Each scene shows the same named points in several views. A view is turned or mirrored, and shifted as a whole, has a little noise and may leave points out.
In the rows, 128 means zero.

Scene 1
View 1
(166): [163 155 129 136 113  60 120 123 102 154 154 104 152 119 150 143 107 112
  92 142 140 133 165 154 153 136 168  86 147 141 111 139 103 141 187 166
 139 158 123 112 169 140 153 135 119 148 173 131 104 176 132 152 118]
(7): [125 109 137 165 156 156 129 160 159 108 109 151 161 161 140 114  60 101
 118 108  58 122  99 129  86 121 117 119 137 164 126  87 136 112 156 182
 154 142 112  95 115  82  91 157 109 160  43 108 126 104 157  64  87]
(208): [152 120 123 148 121 103 118 134 130 132 107 114 143 132 148 140  87 107
 105 156 102 152 125 145 137 149 153 104 135 151 124 113 112 102 155 153
 161 148 128 103 140 118 127 143 116 150 108 123 119 132 145 100 100]
(137): [177 164 139 104 118  76 150 109 110 147 112 117 134 121 152 131 131 111
 105 157 131 140 170 148 176 151 167 112 141 157 129 134 101 121 179 152
 124 160 139 111 152 134 171 136 123 128 171 110 107 143 126 142 100]
(56): [173 175 154  99 124 100 163 113 126 163 125 134 131 133 151 129 127 124
 101 142 120 107 180 148 184 134 152 137 142 165 123 137  97 105 175 156
 132 147 125 121 160 127 156 140 111 147 177 111 117 119 131 139  95]
(104): [151 118 125 152 132 106 121 142 132 120 102 115 146 136 145 133  81  97
 108 146  97 158 116 145 123 149 151  98 134 153 124 106 120 113 161 162
 151 156 129  94 129 116 122 144 122 143  89 120 117 137 146  95 100]
(54): [182 139 135  99 133 107 155 115 129  99  29 129 117 126 154 111 141  85
 131 170  90 178 143 137 153 187 158 122 119 184 159 107 118  96 162 144
 102 167 160  85  95 111 175 140 143  90 104  85 109 106 132  90  80]
(139): [146 156 153 120 146 134 164 146 144 148 137 157 160 151 147 112  89 115
 116 122  91 102 147 140 137 104 128 131 147 158 118 104 113 108 173 182
 134 155 117 110 152 101 118 156 102 159 113 112 118 111 135 111  88]
(77): [145 121 134 174 110  84  91 103 116 150 143  92 125 137 145 153 109 132
  79 121 115 105 159 137 132 148 166 103 140 166 123 155 114 130 164 156
 169 121 111 115 146 138 135 124 121 151 158 130 108 158 162 118 126]
(203): [159 134 140 140 134  96 122 118 119 118 102 120 140 140 150 124 121 104
 111 132 105 133 148 136 127 156 155 103 137 171 135 125 122 134 173 166
 127 155 129  97 125 116 148 138 130 124 123 106 103 143 147 114 102]
(69): [162 116 107 142  91  77 108 124 118 157 102  79 126 111 148 164  84 111
  86 190 132 176 136 160 179 168 175  98 133 136 123 131  94  80 143 125
 181 143 138 113 150 141 139 128 119 160 146 145 126 141 142 110 108]
(170): [158 176 168 122 127 101 148 100 119 178 171 130 137 147 147 134 132 142
  91  99 117  51 199 142 165 106 152 138 156 172 111 158 101 134 187 173
 132 130 105 126 173 131 150 136 107 159 194 116 108 134 144 151 114]
(66): [159 129 139 121 134 125 148 128 142 121  69 131 129 141 146 121 108 102
 118 154  83 148 132 140 143 159 141 134 128 172 147 109 119  88 155 149
 134 151 138 100 113 109 137 146 119 130  99 102 118 102 141  82  85]
(101): [169 154 150  95 153 139 179 144 149 112  69 161 150 146 152  97 114  95
 141 148  77 145 133 138 141 140 132 140 134 173 143  87 121  94 168 167
 108 172 141  98 118  89 144 159 120 125  88  82 118  87 126  92  71]
(41): [161 150 141 132 120  81 128 115 115 152 135 110 137 130 151 137 121 117
  97 132 124 117 169 147 153 143 161 107 148 159 120 141 106 129 178 164
 137 149 121 110 155 131 149 134 122 139 162 118 108 151 141 136 106]
(225): [139 129 130 140 136 136 144 162 157 135 122 140 166 140 144 122  56  99
 115 147  88 141 106 147 133 118 128 118 140 141 116  85 113  93 152 168
 161 154 121 104 143 104 101 158  99 172  73 124 129 110 137  92  85]
View 2
(166): [150 124 154 140 134 108  93 108 143  99 134 138 144 120 120 148 124 108
  57 161 131  92 102 106 148 141 147 161  93 106 135 106 108 136 181 147
 122 160 105 125 152 117  88 133 154 127 187 155 117 133 158 169 113]
(137): [121 120 169 105 137 139  94 119 136 112 129 143 138 112 115 163 141 110
  61 124 139  96 130 143 125 135 135 166  95 122 154 102 108 126 168 124
 118 151  97 135 151 137  68 138 143 101 163 157 133 133 153 158 130]
(225): [ 79 166 124 146  92 133 109  85 110 133 108 109 123 136  39 133 103 120
  63 117 131  80 137  97 135 106 166 132 120 159 138 114 136 145 142 124
 105  66 109 120 124  85 124 142 118 165 161 200 186 165 128 156 177]
(139): [ 75 146 150 123 110 130 104  90 105 135 131 135 125 130  69 151 115 108
  50 128 128  66 136  99 142 129 161 156 126 165 150 107 124 134 115 125
 105  80 116 115 149 102 120 163 148 116 164 192 180 139 152 156 158]
(56): [101 137 173  88 136 129 107 118 116 116 141 155 132 116 116 172 137  99
  51 126 136  78 133 141 130 138 149 184 100 120 159  99 111 146 140 129
 112 133 121 131 156 145  84 157 139  96 172 159 171 121 155 147 126]
(104): [128 143 129 160 101 132  90  83 122 125 105 108 131 134  71 127 108 117
  74 129 137  87 134 109 121 120 144 119 105 150 146 117 125 134 154 113
 108 102  69 130 129  91 108 116 121 152 158 183 156 155 114 171 160]
(203): [139 117 150 148 123 134  85  98 117 126 115 127 138 129  96 140 125 109
  62 134 139  75 135 125 117 131 137 130 102 157 159 111 108 119 141 113
 109 131  55 134 149 110  96 119 140 116 155 166 144 128 127 177 137]
(7): [ 98 151 124 166  84 131  91  60  79 152 112 104 121 154  42 120  92 109
  64 130 128  48 148  78 133 118 160 110 125 203 152 118 131 129  84 104
  94  50  69 112 132  78 153 141 130 142 151 208 200 136 118 176 177]
(54): [106 103 151 112 122 185  89 110 128 137  96 121 130 114  79 145 150 127
  80  79 156 103 168 178  80 117 114 117  96 170 193 106 113  90 150  80
 110 132  35 159 139 128  57 103 118  98 116 170 152 155 112 160 167]
(170): [124 132 179  99 142 105  97 109  94 122 166 171 141 128 135 173 124  80
  39 161 126  46 116 108 150 159 158 197 109 123 147  97 103 159 111 147
 109 138 131 112 168 147 114 173 159  88 197 154 165  91 171 158 101]
(69): [151 163 132 131 117 117 108 113 139  93 115 114 136 115  98 144 113 118
  81 124 153 113 126 142 110 111 144 149  78  78 131 113 115 175 205 131
 119 141  97 152 120 123  82 100  87 174 178 150 143 158 107 145 139]
(77): [181 144 144 153 123  95  87  91 100 113 137 130 150 132 120 141 104  94
  64 159 136  60 121 107 131 140 148 153  83 106 134 108 101 175 143 131
 105 147  78 127 143 122 122 117 120 140 191 151 156 103 119 174 108]
(101): [ 58 124 154 112 110 176  97  97 113 149 103 122 116 125  51 149 137 118
  64  90 136  84 166 136 112 114 139 126 120 197 184 109 127 101 122  92
 103  78  74 139 139 105  89 141 135  98 126 195 180 157 134 150 179]
(66): [ 93 133 143 115 110 164  99 105 115 138 105 115 124 118  67 146 131 121
  76  90 150  91 164 155  97 111 139 125 100 161 174 111 119 128 138  91
 105 100  63 153 128 115  83 116 102 121 135 177 179 154 110 152 172]
(41): [142 126 160 130 130 121  92 105 120 114 133 142 140 122 115 151 122 102
  59 147 136  78 121 118 133 138 144 159  97 123 147 106 108 143 152 135
 114 145  96 128 151 126  96 138 144 118 178 157 144 121 145 168 123]
View 3
(137): [190  87 122  87 106  98 135 103 115 150 159 147  73 148 126  64  79 181
 155 115 162 147 161 131  67 124 127 179 119 103  88 124 134 152 131 113
 159 121 103 143  95 113 154 148  92 139 180 162  93 135 118  91 123]
(77): [144  82 156 102  97 125  88  89  99 129 108 147  99 134 146  45 116 130
 146 121 126 160 153 174  71 106 125 174 124 105 100 108 102 163 124 124
 139 160 110 138 104 121 167 141 116 174 124 155 107 153 132 142 137]
(225): [152 107 132  86 144  94 155 157 135  90 137 133  97 139 143 107 179 123
 137  80 118 120 130 177 141 167 102 135 119 122 133 133 112 202 112 105
 178 127 158 171 114 132 188 126 120  95 148 166 126 123 123 127 149]
(7): [113  95 104  77 157 118 165 155 124  60 116 142 112 128 151 127 216 115
 111  80 114 132 115 185 150 144 121 123 111 136 142 123 108 207 108 106
 169 132 149 193 141 143 204 141 108  98 122 144 147 116 139 161 135]
(41): [169  84 135  94 102 118 122 100 107 140 147 147  86 147 139  60 102 154
 145 115 143 158 157 160  73 120 131 179 127 111  98 117 121 156 124 116
 166 135 112 150 105 110 158 144 107 149 146 163  92 138 121 110 131]
(69): [176 117 168 105 107  59  86 124 118 151 115 122  78 131 117  52 110 149
 181 124 127 111 145 132 102 159  98 160 117  90 108 117 115 171 143 134
 131 157 112 113  70 153 161 132 127 143 173 165 132 165 114 119 162]
(66): [158 109  92  84 147  77 167 142 141 104 121 146  93 121 118 121 148 184
 148  95 149 110 130 125 123 130 121 154 103 125 115 124 127 185 134 113
 136 114 105 145 101 140 174 159  81 105 187 143 146 127 127 113 117]
(170): [180  72 169 120  83 157 132  87 129 121 142 170  95 159 157  25  72 150
 140  92 128 176 195 201  56  84 139 211 143 120  92 129  92 160 102  92
 167 123 121 137 112  76 138 130 106 166 128 173  67 131 130  94 116]
(166): [181  77 148  87  86 111 103  99  92 165 168 132  75 156 137  49  85 145
 150 123 145 161 152 156  59 141 125 169 129  98  91 117 128 149 123 125
 175 143 120 157 100 108 161 137 118 149 149 168  76 146 112 107 143]
(101): [160  98  74  69 157  98 201 151 147  88 143 152  92 135 124 134 154 185
 127  81 151 122 138 135 131 130 128 156 102 140 118 134 132 189 123  98
 166  95 119 171 120 127 179 161  72  84 183 147 135 104 128 101 109]
(104): [145  99 117  80 130  85 128 130 103 115 129 128  90 130 132 100 160 140
 140 108 133 130 122 146 114 151 113 138 108 113 117 113 125 181 130 126
 160 143 126 166 108 142 190 144 110 117 149 149 132 138 123 137 145]
(54): [157  99  61  69 148  70 164 126 124 127 131 151  80 115 109 130 131 214
 151 111 171 119 128  91 110 118 133 156  89 125 100 113 145 165 148 122
 133 108  77 150 103 139 169 181  60 108 206 133 151 126 124 109 101]
(208): [152  97 127  86 128  93 131 134 115 115 132 133  94 137 136  95 153 133
 141 104 134 130 132 158 114 150 113 141 114 113 117 119 120 180 121 121
 163 139 130 161 107 136 180 139 112 119 154 157 126 134 121 129 141]
View 4
(7): [141 140 164 169 144 155 117  92  77 119 174 172 148 119 128  96 203 154
 134 135 168 185 137 175 133  64 163 150 177 101 119  95 138 150 152 108
 152 119 145  84 132 161 129 130 100 142 218 127 167 118  70 104 112]
(137): [ 83 100 135 148 162 129  94 132 145 165 114 136 114 100 172 112 101 111
 116  74 113 121 183 151  76 147 110 117  73 141 110 106 117 141 137 131
 131 124 174 134  91 165 120  90 150 104 130 119 136 115 103  93 122]
(208): [105 128 153 154 158 125 128 107 110 143 140 147 130 116 124  94 150 133
 125 109 133 157 153 151 118  96 135 142 126 124 114 108 131 146 132 121
 154 118 164 103 104 167 127 113 138 129 170 116 142 116  99  99 127]
(166): [ 79 106 148 148 179 103 118 113 170 158 127 103 115 102 141 110  94 107
 147  83 102 104 195 152  94 129  86 123  72 150 118 100 127 136 142 148
 157 122 178 106  99 176 128 113 159 118 142 129 142 121 112  68 124]
(41): [ 92 109 149 149 163 124 110 116 144 147 131 129 119 104 159 112 114 118
 134  91 122 123 189 166  87 126 109 118  88 139 115  97 126 142 145 136
 148 122 170 112 104 163 122 106 136 117 151 120 147 118  96  85 120]
(170): [ 93  87 123 159 178 136  92 129 175 154 153 133 125  64 186 103 129 123
 135  87 101  89 208 158  68 152  78 109  52 155  99  69 107 130 172 154
 140 134 157 108 127 176 101 117 124 115 181 172 215  88  95  74 101]
(56): [ 90  96 117 158 166 143  90 139 152 166 129 157 121  79 183  95 131 126
 106  76 109 122 185 139  72 155 111 120  64 140 103  91 108 136 140 129
 122 131 166 136 105 174 108 100 142 107 163 145 171  97 101  99 119]
(101): [120 123 139 168 135 174  78 127  76 149 127 197 123 112 189 111 169 137
  90  91 156 174 145 164  89 113 172 134 137 100 120 108 128 151 141 101
  93 121 157 142 104 148 129 106 110 106 174 126 121 129  74 111 117]
(54): [105 126 162 127 130 158  95 132  83 147 101 173 120 139 185 125 132 126
  91  92 163 180 148 169  81 129 178 123 114 107 113 133 122 164 112  84
 121 115 173 148  69 143 122  65 134 107 109  56  93 134  76 136 124]
(104): [108 131 165 147 151 124 128 101 106 135 143 146 134 125 127 102 148 133
 130 117 141 161 153 158 117  92 139 139 131 120 118 112 134 152 132 115
 160 118 170 101 102 162 124 107 136 135 161  98 133 122  95 104 128]
(225): [118 136 137 180 155 138 120 103 100 137 152 170 137 103 119  74 180 143
 113 116 134 176 132 138 133  80 151 158 152 114 117 106 132 137 130 111
 138 121 157 104 116 173 133 132 133 135 203 135 151 113  98 102 134]
(203): [107 116 168 136 151 140 110 111 120 140 132 132 125 118 164 124 128 126
 139 100 143 138 179 179  91 119 124 114 106 124 117 106 127 151 146 124
 149 118 166 112 103 157 119  96 128 121 146 104 141 127  79  97 115]
(139): [116 113 126 186 161 152  94 115 117 150 153 170 128  86 157  90 170 132
 117 100 131 148 161 155 105 110 132 141 125 121 114  90 124 136 155 128
 117 130 151 115 124 167 122 132 119 117 207 161 167 110  91  85 119]
(66): [114 124 146 143 138 158 101 128  90 147 117 183 132 118 169  98 158 138
  94 100 155 176 143 153  93 121 168 137 122 114 107 121 118 157 115  93
 127 119 166 136  90 152 121  82 126 117 148  90 132 117  84 131 123]
View 5
(203): [140 139 161 172 157 147 135 148 123 136 117 139 131 125 156 107 125 133
 122 138 136 148 121 158 155 130 134  93 149 122 152 111 173 150 161 114
 151 128  97 180 144 148 106 103 115 163  80 114  97 153 124 131 198]
(139): [150 142 164 157 103 118 101 156 111 154 133 168 126 136 136 107 117 124
 168 135 130 147 136 152 148 116 139  79 181 152 170 172 176 171 135 116
 147 156  97 219 159 148 108  87  79 174  64 146  78 157 160 146 163]
(170): [105 119 184 129 155 126  86 171  85 119 145 189 110 159 143 142 153 134
 148 164 180 123 187 184 147  97 181  55 162 113 173 143 172 161 143 155
 158 145 127 184 157 121  86  70  75 199  37 140  71 106 151 120 175]
(69): [158 143 101 122 148 165 141 165 143 161 156 113 129 116 149 107  85 100
  94 189 140 118 170 169 208 135 159 152 137 104 177 126 179 118 154 114
 203 148  98 132 129 152  67 118 119 151  75 112  89 143 140 161 164]
(41): [126 127 170 138 165 146 122 165 111 131 137 138 126 139 153 123 127 124
 127 159 157 133 160 166 165 122 159  97 144 107 160 121 170 148 155 133
 164 141 104 168 142 130  87  91  99 179  56 120  87 129 136 135 180]
(137): [152 126 168 158 160 158 111 176 125 123 133 142 121 144 149 106 153 108
 132 179 152 139 154 152 181 122 161  90 133  82 142 105 176 144 146 129
 175 143  92 158 146 146  87 111  90 176  57 133  84 133 112 134 178]
(56): [144 134 159 147 137 142  87 177 116 130 141 178 106 151 136 108 154 116
 143 181 157 136 168 161 172 108 169  72 150  95 156 138 185 150 140 139
 170 149 107 175 159 149  90 100  77 183  48 148  79 130 134 133 168]
(101): [188 159 150 201  94 140  97 149 137 150 106 168 119 135 140  69 140 120
 148 142 101 172  93 130 157 126 119  72 170 133 149 144 195 169 139  98
 144 143  79 215 168 193 128 123  87 150  93 155  92 188 126 140 184]
(166): [128 116 181 123 180 150 135 173 111 125 146 112 145 136 153 128 121 112
 141 164 158 127 169 158 174 131 168 114 136  99 151 111 160 143 157 133
 171 149 102 162 132 109  75  85 102 189  44 114  77 119 133 140 172]
(7): [151 164 134 168  84 115 140 122 118 186 112 151 140 114 146 100  63 151
 146  89 102 158  88 162 130 131 110  98 202 203 184 179 174 167 147  95
 122 150  91 234 157 157 132  90 120 148 104 120  94 190 175 151 185]
(208): [155 146 138 146 122 144 139 151 130 163 135 129 139 120 147 102  88 120
 135 136 124 141 127 155 167 134 135 121 161 142 170 144 173 149 152 107
 161 150  91 191 144 147  98  99 109 156  81 120  89 162 152 152 172]
(77): [103 131 143 121 174 143 139 149 105 145 140 144 130 129 157 141  96 141
 100 151 164 119 167 193 162 119 165 106 152 133 183 122 164 134 162 138
 168 129 121 151 137 123  86  84 124 172  68  94  94 125 151 131 192]
(104): [153 146 135 147 130 145 146 152 131 164 134 121 142 119 152 103  81 120
 124 143 125 140 126 156 173 137 134 127 155 138 169 136 174 143 154 103
 164 147  85 181 139 148  98 103 121 152  86 113  90 162 146 155 173]
(225): [167 156 129 149  86 126 129 156 126 181 137 139 141 118 142  93  73 120
 156 129 109 146 122 152 161 134 128 121 181 170 177 185 173 161 141  97
 153 167  88 217 148 153 108 100 100 153  84 134  79 177 173 166 156]
(66): [180 159 125 190 109 157 112 149 147 157 114 162 114 126 147  76 124 119
 115 155 112 158 106 148 174 129 133  94 155 122 158 129 195 148 145 103
 163 138  83 184 157 192 110 130 105 140 101 138 104 182 122 144 187]

Which points are out of place in each view (at most two, in the order of its rows)? Write - if all are in place.
view 1 => (208), (66)
view 2 => (7)
view 3 => (170)
view 4 => (41), (54)
view 5 => (104)
